Points, in no order, along strands that fork and pass close to each other.
(in the rows, 128 means zero)
Points whose rows are less than 57.8 apart are linked; no others are. Some points are linked to none.
duvib: [ 97 161 119 155 121 107 180 190 122  99 101 116 179 154 179  45 122 153
 181 153]
tez: [126  75 167  92 141 177  49 130 121 138 153 162  82 110  87 182 126  85
  81  93]
ruge: [143 157 143 151 134 131 183 138 141  96 110 122 174 154 158  89 117 129
 141 165]
riso: [165 187 148 168 150 136 215 123 150 109 106 118 174 170 179  94 121 119
 125 197]
maba: [149  83 121 118 123 140 104  98 108 174 120  85  87 123 108 176 146 114
 103 119]
Sozi: [134 131 153 131 127 144 143 129 135 105 121 139 156 135 129 114 123 128
 122 135]
tis: [100 146  78 128  93  84 135 146 119 124 129 110 146 118 128  83 126 161
 185 123]
tuz: [ 96 140 130 126 122 114 135 179 129  88 125 142 163 127 138  70 123 148
 164 130]
mupoz: [ 93 126  56 119 101  65 103 118 131 135 143 133 104  92  98 118 121 157
 177  95]
Repam: [100 132  60 121  94  70 118 120 126 137 137 116 114 101 106 111 125 161
 179 107]
Zoz: [151 157 207 124 177 193 126 134 146  83 136 172 136 152 151 140 117  87
  70 146]
lak: [ 77 144 102 120 116  88 111 188 121 101 133 144 143 113 132  69 125 163
 182 115]
Sez: [ 91 108  96 103 118  97  67 132 139 118 161 182  89  75  80 140 122 137
 139  79]
sobez: [ 89 116  72 108 117  76  73 127 139 124 156 171  81  76  83 132 119 145
 155  78]
zoten: [119  96 141 109 120 137  92 117 127 139 146 140 109 108 100 160 135 121
 106 102]
Puz: [134 151 106 153 103 107 189 136 129 117 106  98 174 151 153  80 126 145
 166 152]
Doka: [ 93 141  87 123 105  86 121 158 124 117 133 127 141 114 118  83 125 160
 180 118]
duse: [110 126  85 124  95  86 123 112 127 141 138 111 122 109 106 124 130 153
 160 112]
veke: [174 190 156 165 160 144 206 114 145 123 112 115 162 173 184 122 132 109
 102 202]
Laka: [144 163 218 125 182 200 119 144 151  65 144 187 139 153 150 130 109  77
  68 142]
fadul: [192 167 164 144 175 169 168 111 137 138 106 109 126 175 173 156 137  93
  73 193]
bufes: [157  93 157 116 144 166 110 110 118 146 120 115 108 136 123 169 134 104
  90 122]
gir: [140  96 178 106 149 181  88 123 126 126 135 153 111 128 113 164 129  96
  83 110]
muriz: [ 63 130  80 107 132  80  70 182 129 101 151 184 102  88 106  90 112 157
 178  84]
bodub: [134 109 111 128 104 115 131  94 117 163 127  89 124 123 116 154 138 140
 129 120]
Dovu: [166 124 125 151 126 136 170  91 119 169 102  74 133 154 153 150 139 127
 113 148]
lize: [145  86 140 117 129 148 103 104 114 161 121 108 102 125 112 168 142 117
  97 116]
diti: [127  86 109 114 114 118  89  96 112 176 133  99  83 107  96 181 144 125
 109 107]
tepo: [168 149 130 164 129 131 195  95 131 145 102  89 158 162 163 130 130 131
 124 168]
pov: [108 166 110 155 114 103 189 175 121 108 100 103 177 157 174  51 124 153
 185 154]
fumak: [147 103 170 116 148 173 111 114 123 133 127 132 121 136 126 163 128 106
  87 120]
sar: [106 150  79 136  93  85 155 148 120 128 122  95 155 131 137  79 128 161
 192 132]
Sivos: [171 137 142 152 137 144 173  98 127 148 103  92 144 157 157 142 133 123
 104 157]
zos: [125  83 136 105 123 144  75 114 119 157 146 135  84 101  91 180 140 111
  97  95]
Bopul: [114 156  94 149  98  95 177 155 119 119 110  94 171 144 156  63 126 158
 186 145]
keze: [ 53 140  92 112 134  76  80 196 119  99 147 175 116  94 122  79 115 166
 185  93]
Sabi: [150 157 111 163 109 115 210 111 132 131 104  90 173 161 162  97 126 140
 153 163]
devi: [111  82 159  93 134 166  46 136 131 131 166 179  85  97  81 177 127  93
  86  80]
Fiz: [170 134 178 133 167 180 139 113 130 127 114 130 125 157 151 156 131 102
  76 151]
geba: [ 94 118  62 117 108  74  87 111 135 135 153 149  89  82  88 138 121 150
 159  84]
Nule: [181 141 172 139 172 173 149 113 130 135 109 117 125 160 160 156 134  99
  80 167]
Vege: [ 73 122  83 102 129  85  70 169 134 103 153 183 100  78  93 103 112 150
 168  81]
Temub: [157 139 191 125 170 185 127 122 140 105 126 152 133 151 145 150 122  95
  78 144]
Zuzu: [158 145 115 163 113 122 200  96 129 147 102  81 162 160 159 118 128 140
 139 160]
Zag: [122 105 147 113 119 143 104 122 128 128 142 143 122 112 105 148 131 124
 113 112]
kip: [ 99 102 122  99 118 120  70 131 135 123 165 179  97  83  77 154 127 126
 119  85]
lan: [131  78 122 106 123 138  73 108 114 168 136 118  73 103  90 187 145 112
  97 100]
budut: [ 64 142 108 115 129  88  95 199 119  95 138 163 139 106 131  71 119 159
 180 109]
Pegom: [137 144 149 143 130 135 168 137 140  99 119 132 167 145 146  97 119 131
 133 148]
nolek: [138  83 176  98 150 188  73 126 119 135 140 150  95 121 103 176 129  88
  76 104]
gol: [103  89 141  94 123 141  54 128 134 130 168 181  87  85  74 174 128 108
 103  77]
vin: [149 105 112 138 106 122 141  86 110 177 112  70 120 134 125 160 145 133
 121 129]
dol: [186 184 164 158 168 159 191 114 139 133 115 111 145 172 181 141 136 102
  83 207]
Somal: [164 113 117 144 117 132 155  86 114 174 104  71 126 151 140 157 143 132
 119 142]
feko: [122 118 101 131  93 105 134  98 126 151 131 100 127 119 113 142 136 147
 140 119]
mot: [156 173 144 168 142 128 210 130 144 104 103 117 177 163 175  85 118 123
 138 183]
zod: [130 117 160 123 127 150 124 124 132 114 133 144 141 128 120 130 127 123
 114 122]

A fork is a point with three links, a tip a point with one. Leave the first point through the second and follow the links. Name the first fork or tip that comes.
fadul, Nule: Laka
keze, budut: Bopul
budut, keze: Vege

Name the points in between on the shortest way along the links from the first point to the second, in order.
Zoz, Nule: Temub, Fiz
zod, riso: Sozi, Pegom, ruge, mot
lize, devi: bufes, fumak, gir, nolek, tez
vin, mupoz: bodub, feko, duse, Repam
lak, Bopul: Doka, tis, sar
kip, feko: Sez, sobez, geba, mupoz, Repam, duse
